A landscape with many valleys, sampled at points; each row gives a point and its height.
From any point a ball rolls to the lowest of the 2 points nearest to it. It stops when none of these is lower. Distance is the straight distance between rows; heights are no part of it.
Getof (h 5.86): [101, 137, 120, 93, 87, 95, 86, 106, 97, 104, 92, 128, 91, 131, 102, 116, 68, 126, 89, 93, 107]
Pomub (h 7.42): [100, 89, 70, 91, 96, 87, 112, 77, 76, 125, 86, 75, 127, 103, 89, 109, 135, 94, 91, 108, 98]
ser (h 3.45): [50, 69, 128, 110, 94, 128, 111, 76, 98, 86, 87, 63, 91, 97, 96, 56, 97, 95, 121, 119, 101]
Zadu (h 5.67): [120, 119, 110, 96, 116, 94, 104, 59, 113, 99, 129, 95, 86, 124, 132, 80, 108, 90, 79, 90, 104]
vom (h 5.27): [60, 56, 100, 117, 96, 140, 68, 109, 106, 63, 84, 88, 93, 62, 75, 87, 86, 98, 161, 120, 107]
zam (h 3.05): [91, 159, 91, 124, 97, 83, 124, 87, 94, 122, 126, 102, 78, 133, 116, 86, 70, 87, 56, 108, 72]
kom (h 4.83): [107, 128, 103, 107, 116, 101, 133, 87, 122, 133, 157, 141, 96, 115, 148, 115, 76, 69, 108, 118, 90]
zek (h 7.50): [80, 111, 106, 102, 76, 124, 131, 97, 83, 121, 76, 62, 92, 136, 108, 76, 102, 113, 81, 94, 90]
tutub (h 4.60): [134, 45, 83, 99, 95, 126, 93, 126, 101, 73, 84, 110, 127, 113, 94, 105, 107, 91, 134, 92, 141]
Boga (h 2.44): [107, 56, 77, 120, 90, 107, 123, 161, 107, 64, 115, 115, 122, 59, 69, 114, 136, 85, 104, 77, 99]
kote (h 5.73): [65, 71, 102, 104, 101, 125, 64, 85, 99, 75, 84, 92, 110, 68, 67, 96, 88, 104, 151, 141, 120]
pul (h 5.74): [130, 102, 127, 100, 117, 84, 114, 130, 137, 107, 133, 139, 92, 61, 113, 106, 90, 103, 91, 88, 87]
veris (h 4.50): [85, 128, 95, 128, 91, 103, 133, 86, 96, 134, 143, 128, 105, 110, 125, 120, 88, 94, 108, 120, 88]
ruzi (h 2.12): [120, 114, 143, 61, 119, 108, 81, 85, 111, 85, 92, 130, 79, 102, 112, 118, 97, 131, 114, 88, 126]
guzod (h 8.58): [85, 73, 62, 125, 77, 123, 89, 146, 71, 84, 63, 81, 123, 121, 89, 131, 106, 92, 115, 94, 110]
kivuf (h 4.08): [150, 51, 95, 83, 101, 109, 85, 127, 119, 74, 97, 126, 119, 92, 81, 109, 101, 93, 121, 76, 139]
zuvat (h 7.81): [64, 82, 98, 110, 74, 124, 122, 113, 79, 111, 63, 59, 108, 122, 100, 80, 108, 111, 101, 102, 90]
Vugam (h 6.40): [80, 135, 107, 87, 86, 119, 89, 70, 79, 129, 87, 102, 80, 117, 85, 107, 88, 132, 109, 103, 101]
kar (h 7.92): [100, 85, 77, 83, 95, 91, 115, 114, 87, 122, 88, 79, 125, 65, 92, 128, 149, 104, 103, 88, 96]
mit (h 2.70): [104, 117, 139, 47, 124, 110, 70, 69, 98, 77, 77, 115, 82, 117, 99, 102, 103, 126, 106, 111, 126]
mufu (h 1.41): [132, 99, 138, 72, 121, 121, 104, 83, 124, 89, 124, 134, 84, 103, 123, 104, 113, 121, 123, 83, 130]
Fila (h 4.74): [124, 86, 98, 85, 100, 68, 70, 105, 101, 95, 67, 91, 114, 91, 82, 106, 98, 108, 81, 91, 112]
reli (h 5.06): [127, 137, 117, 79, 131, 86, 127, 102, 134, 124, 145, 141, 83, 122, 159, 112, 68, 68, 87, 102, 89]
par (h 6.69): [69, 109, 121, 87, 107, 116, 70, 60, 93, 101, 80, 83, 90, 87, 84, 85, 94, 118, 120, 126, 102]
fim (h 6.68): [86, 82, 117, 84, 115, 118, 84, 84, 114, 96, 94, 93, 83, 35, 81, 84, 115, 127, 129, 106, 92]
zol (h 5.21): [120, 50, 76, 101, 87, 108, 125, 132, 95, 94, 93, 102, 139, 101, 89, 113, 133, 89, 121, 87, 126]
fupa (h 2.52): [82, 135, 118, 137, 91, 89, 127, 79, 101, 99, 123, 96, 81, 141, 119, 73, 74, 91, 62, 104, 83]
vita (h 6.89): [128, 81, 105, 77, 105, 94, 124, 118, 108, 118, 80, 69, 104, 82, 118, 81, 131, 108, 75, 73, 84]
Sogo (h 1.80): [96, 149, 119, 111, 110, 95, 114, 61, 101, 86, 137, 120, 62, 157, 117, 84, 83, 91, 72, 106, 105]
Lef (h 9.13): [94, 61, 58, 119, 95, 130, 45, 125, 82, 54, 59, 64, 107, 93, 73, 115, 71, 77, 122, 126, 104]
pedib (h 5.76): [128, 124, 96, 98, 135, 77, 100, 78, 136, 90, 145, 94, 70, 98, 151, 70, 115, 75, 79, 82, 86]
pum (h 1.03): [87, 58, 80, 80, 105, 115, 111, 90, 87, 98, 80, 67, 124, 72, 79, 86, 138, 92, 122, 125, 108]
Kudop (h 5.29): [112, 111, 104, 111, 79, 87, 129, 148, 100, 119, 102, 136, 123, 146, 114, 117, 51, 79, 83, 110, 106]
kat (h 6.49): [139, 87, 108, 75, 106, 65, 110, 132, 120, 115, 95, 91, 100, 72, 109, 93, 112, 108, 68, 69, 82]
Lunez (h 2.62): [110, 73, 85, 113, 99, 53, 109, 119, 98, 87, 86, 86, 131, 78, 74, 109, 127, 85, 67, 92, 91]
Tav (h 7.31): [116, 90, 92, 77, 101, 94, 117, 88, 95, 123, 84, 67, 110, 110, 109, 89, 123, 103, 84, 89, 98]
papid (h 3.47): [100, 149, 101, 107, 108, 73, 123, 99, 105, 138, 129, 124, 91, 126, 129, 104, 62, 72, 61, 114, 72]
muko (h 4.52): [96, 108, 90, 116, 116, 89, 99, 71, 104, 115, 121, 91, 93, 52, 104, 101, 133, 105, 101, 98, 74]
pevu (h 2.74): [90, 107, 87, 116, 105, 70, 110, 90, 90, 113, 97, 60, 104, 85, 113, 88, 130, 92, 60, 94, 59]
Gade (h 3.69): [80, 110, 113, 48, 95, 132, 73, 81, 77, 84, 66, 88, 93, 134, 74, 78, 72, 105, 117, 144, 138]
Bovup (h 8.19): [70, 83, 70, 110, 66, 133, 104, 119, 69, 99, 56, 72, 118, 138, 76, 98, 98, 104, 115, 107, 112]
soram (h 4.85): [126, 82, 106, 100, 99, 98, 125, 96, 112, 111, 123, 114, 121, 105, 118, 108, 119, 99, 104, 91, 121]
gel (h 2.93): [87, 109, 124, 86, 100, 120, 101, 56, 89, 73, 93, 102, 87, 151, 77, 74, 89, 101, 94, 118, 132]
lorul (h 5.90): [115, 157, 68, 89, 102, 72, 101, 56, 83, 111, 130, 108, 67, 158, 89, 95, 88, 83, 67, 100, 110]
riz (h 4.41): [76, 106, 95, 131, 78, 94, 87, 111, 91, 102, 82, 104, 114, 104, 80, 117, 86, 114, 102, 106, 100]
Vuti (h 9.33): [98, 67, 89, 115, 104, 135, 35, 117, 93, 41, 70, 81, 92, 97, 80, 105, 56, 83, 130, 114, 110]
Vuk (h 6.71): [96, 136, 84, 98, 94, 93, 94, 57, 82, 135, 107, 102, 94, 112, 94, 107, 101, 116, 90, 101, 96]
bipem (h 3.55): [91, 93, 122, 111, 96, 103, 90, 79, 96, 69, 80, 107, 114, 139, 78, 87, 85, 100, 98, 112, 134]
bovam (h 5.28): [127, 104, 99, 102, 105, 80, 134, 90, 113, 117, 136, 110, 111, 122, 134, 98, 101, 85, 81, 93, 103]
ragob (h 1.08): [94, 44, 90, 124, 92, 130, 111, 152, 108, 52, 94, 93, 109, 65, 75, 84, 125, 87, 119, 85, 93]
gudo (h 2.41): [114, 61, 90, 77, 110, 115, 114, 98, 106, 98, 93, 84, 114, 59, 84, 79, 139, 101, 112, 102, 101]
Fasav (h 5.46): [129, 103, 105, 80, 99, 72, 83, 94, 103, 111, 95, 124, 115, 104, 89, 131, 91, 112, 94, 87, 124]
donul (h 5.58): [124, 152, 84, 68, 112, 73, 95, 71, 105, 122, 137, 116, 74, 145, 129, 111, 90, 86, 72, 90, 107]
Kitiv (h 3.78): [91, 108, 68, 105, 120, 75, 97, 73, 87, 119, 112, 68, 98, 66, 113, 98, 149, 92, 89, 94, 63]
Mopog (h 4.26): [102, 88, 113, 108, 97, 102, 106, 75, 99, 97, 104, 107, 116, 113, 95, 96, 108, 105, 109, 105, 123]
Pon (h 6.28): [103, 145, 58, 108, 103, 68, 88, 51, 98, 113, 130, 89, 79, 138, 117, 74, 109, 70, 70, 95, 95]
kubev (h 2.33): [107, 45, 100, 104, 97, 145, 96, 145, 110, 62, 83, 82, 97, 78, 92, 71, 104, 99, 133, 83, 99]
kugag (h 1.35): [90, 94, 93, 127, 102, 48, 111, 104, 91, 102, 98, 79, 119, 72, 87, 108, 126, 85, 57, 100, 71]
pur (h 2.51): [77, 71, 105, 91, 98, 118, 101, 83, 90, 89, 72, 65, 118, 97, 85, 68, 108, 94, 114, 126, 108]
duvoz (h 4.12): [41, 72, 125, 125, 84, 132, 82, 100, 96, 76, 77, 77, 89, 113, 87, 71, 72, 99, 130, 108, 107]
nume (h 6.97): [82, 142, 107, 120, 101, 105, 105, 70, 104, 127, 126, 91, 74, 107, 138, 84, 97, 108, 93, 97, 71]
vivut (h 8.29): [114, 102, 87, 84, 101, 78, 118, 126, 92, 134, 106, 100, 115, 61, 113, 134, 131, 113, 98, 83, 80]
gab (h 8.78): [114, 125, 114, 101, 108, 59, 94, 101, 109, 118, 107, 110, 97, 87, 118, 114, 86, 107, 70, 92, 79]
Tubif (h 6.06): [126, 87, 107, 100, 99, 85, 114, 155, 124, 101, 113, 118, 103, 52, 98, 101, 103, 106, 91, 73, 83]
zem (h 7.05): [86, 115, 99, 80, 123, 106, 72, 32, 92, 115, 104, 79, 89, 83, 98, 85, 116, 104, 119, 125, 97]
zoviv (h 7.03): [100, 118, 61, 92, 88, 80, 102, 61, 73, 140, 106, 90, 110, 113, 85, 117, 119, 96, 86, 107, 96]
siz (h 3.43): [131, 59, 102, 86, 104, 114, 99, 117, 118, 82, 97, 111, 109, 70, 78, 86, 118, 107, 115, 84, 117]
suba (h 4.84): [97, 93, 89, 129, 80, 89, 131, 152, 90, 115, 102, 123, 137, 116, 112, 130, 85, 80, 96, 104, 99]
tok (h 8.59): [116, 121, 93, 92, 112, 69, 108, 105, 106, 142, 125, 102, 99, 78, 131, 119, 108, 99, 82, 92, 71]
zav (h 4.75): [64, 56, 97, 132, 86, 138, 81, 120, 94, 66, 75, 80, 101, 96, 89, 92, 85, 91, 145, 110, 108]
Muf (h 6.22): [64, 84, 114, 111, 105, 108, 77, 67, 104, 89, 96, 95, 97, 52, 72, 94, 103, 117, 140, 125, 98]
lerov (h 3.80): [113, 69, 92, 109, 99, 81, 76, 132, 104, 78, 72, 91, 117, 66, 73, 101, 106, 97, 87, 89, 96]
sibam (h 8.87): [104, 64, 63, 116, 87, 126, 61, 133, 77, 71, 54, 78, 120, 118, 83, 119, 84, 83, 113, 102, 112]
Demu (h 6.15): [65, 82, 84, 103, 98, 109, 78, 127, 94, 91, 60, 71, 101, 45, 68, 114, 122, 114, 118, 113, 80]
duk (h 3.13): [74, 124, 117, 150, 79, 90, 123, 86, 90, 91, 124, 119, 99, 137, 90, 89, 67, 94, 79, 114, 99]
Bemak (h 6.38): [137, 71, 91, 80, 94, 109, 102, 163, 126, 99, 113, 132, 97, 50, 87, 105, 112, 117, 108, 64, 91]
porot (h 6.64): [89, 150, 78, 119, 113, 73, 80, 60, 97, 117, 124, 86, 78, 107, 123, 83, 106, 92, 74, 99, 73]
Gogos (h 5.87): [127, 124, 98, 71, 88, 68, 91, 98, 99, 132, 113, 137, 111, 129, 96, 147, 74, 108, 97, 95, 125]
bog (h 6.12): [95, 154, 125, 76, 101, 101, 75, 78, 85, 103, 82, 117, 71, 129, 90, 114, 81, 138, 88, 98, 106]
feken (h 2.36): [92, 130, 125, 90, 111, 100, 104, 48, 90, 70, 112, 114, 71, 159, 102, 83, 96, 100, 75, 110, 120]
mafa (h 3.17): [78, 126, 138, 48, 118, 120, 73, 69, 83, 77, 73, 100, 68, 135, 89, 88, 85, 123, 109, 132, 123]
Ver (h 5.26): [68, 95, 84, 122, 87, 96, 61, 117, 86, 92, 50, 80, 108, 84, 72, 114, 90, 115, 107, 110, 92]
poge (h 5.03): [103, 109, 122, 116, 119, 89, 97, 72, 119, 96, 127, 102, 81, 55, 112, 89, 111, 110, 99, 95, 76]
mados (h 3.37): [118, 66, 75, 117, 95, 99, 118, 185, 108, 84, 117, 131, 126, 67, 94, 141, 110, 73, 111, 80, 93]
Perip (h 6.82): [87, 76, 89, 81, 106, 128, 77, 123, 111, 97, 76, 86, 93, 26, 68, 99, 125, 127, 139, 100, 83]
Sodul (h 2.95): [121, 67, 123, 82, 101, 147, 86, 133, 115, 69, 78, 98, 89, 101, 110, 80, 95, 108, 135, 78, 120]
tumu (h 4.17): [107, 80, 82, 111, 87, 88, 145, 160, 95, 115, 111, 118, 136, 83, 108, 139, 123, 78, 109, 93, 99]
zit (h 4.10): [67, 129, 105, 144, 76, 101, 120, 109, 91, 123, 121, 129, 108, 105, 103, 123, 70, 106, 110, 118, 87]
rebu (h 2.13): [137, 78, 140, 81, 107, 128, 108, 120, 125, 76, 103, 127, 93, 107, 120, 94, 98, 116, 120, 74, 130]
Bopap (h 3.66): [68, 135, 114, 144, 74, 89, 102, 105, 87, 108, 103, 120, 98, 116, 83, 110, 59, 110, 88, 112, 87]
ful (h 5.30): [125, 148, 97, 75, 134, 83, 104, 85, 127, 119, 143, 119, 68, 125, 165, 107, 88, 84, 83, 87, 91]
roki (h 7.23): [82, 120, 110, 113, 88, 107, 117, 84, 90, 120, 99, 75, 88, 112, 118, 80, 100, 115, 84, 97, 76]
gupar (h 5.42): [128, 112, 118, 99, 127, 82, 115, 92, 131, 103, 146, 114, 84, 72, 133, 88, 106, 96, 88, 86, 84]
Fepo (h 5.54): [119, 132, 116, 89, 88, 87, 112, 138, 104, 117, 97, 145, 105, 148, 112, 119, 54, 102, 86, 92, 113]

Where does a ball stop that starts at each point below?
vom => pum
Zadu => Sogo
zek => fupa
Gogos => kugag
donul => fupa
Perip => fupa
vivut => ragob
Getof => ragob

Call two points neighbours if one is among the 2 nearest of the other. Go from one point of each pair to the other, from neighbour to neighbour, staying as low as possible. Name the highest point that can't be avoided.
fupa and kugag => pedib
mufu and Sogo => Gade
mufu and ragob => Sodul
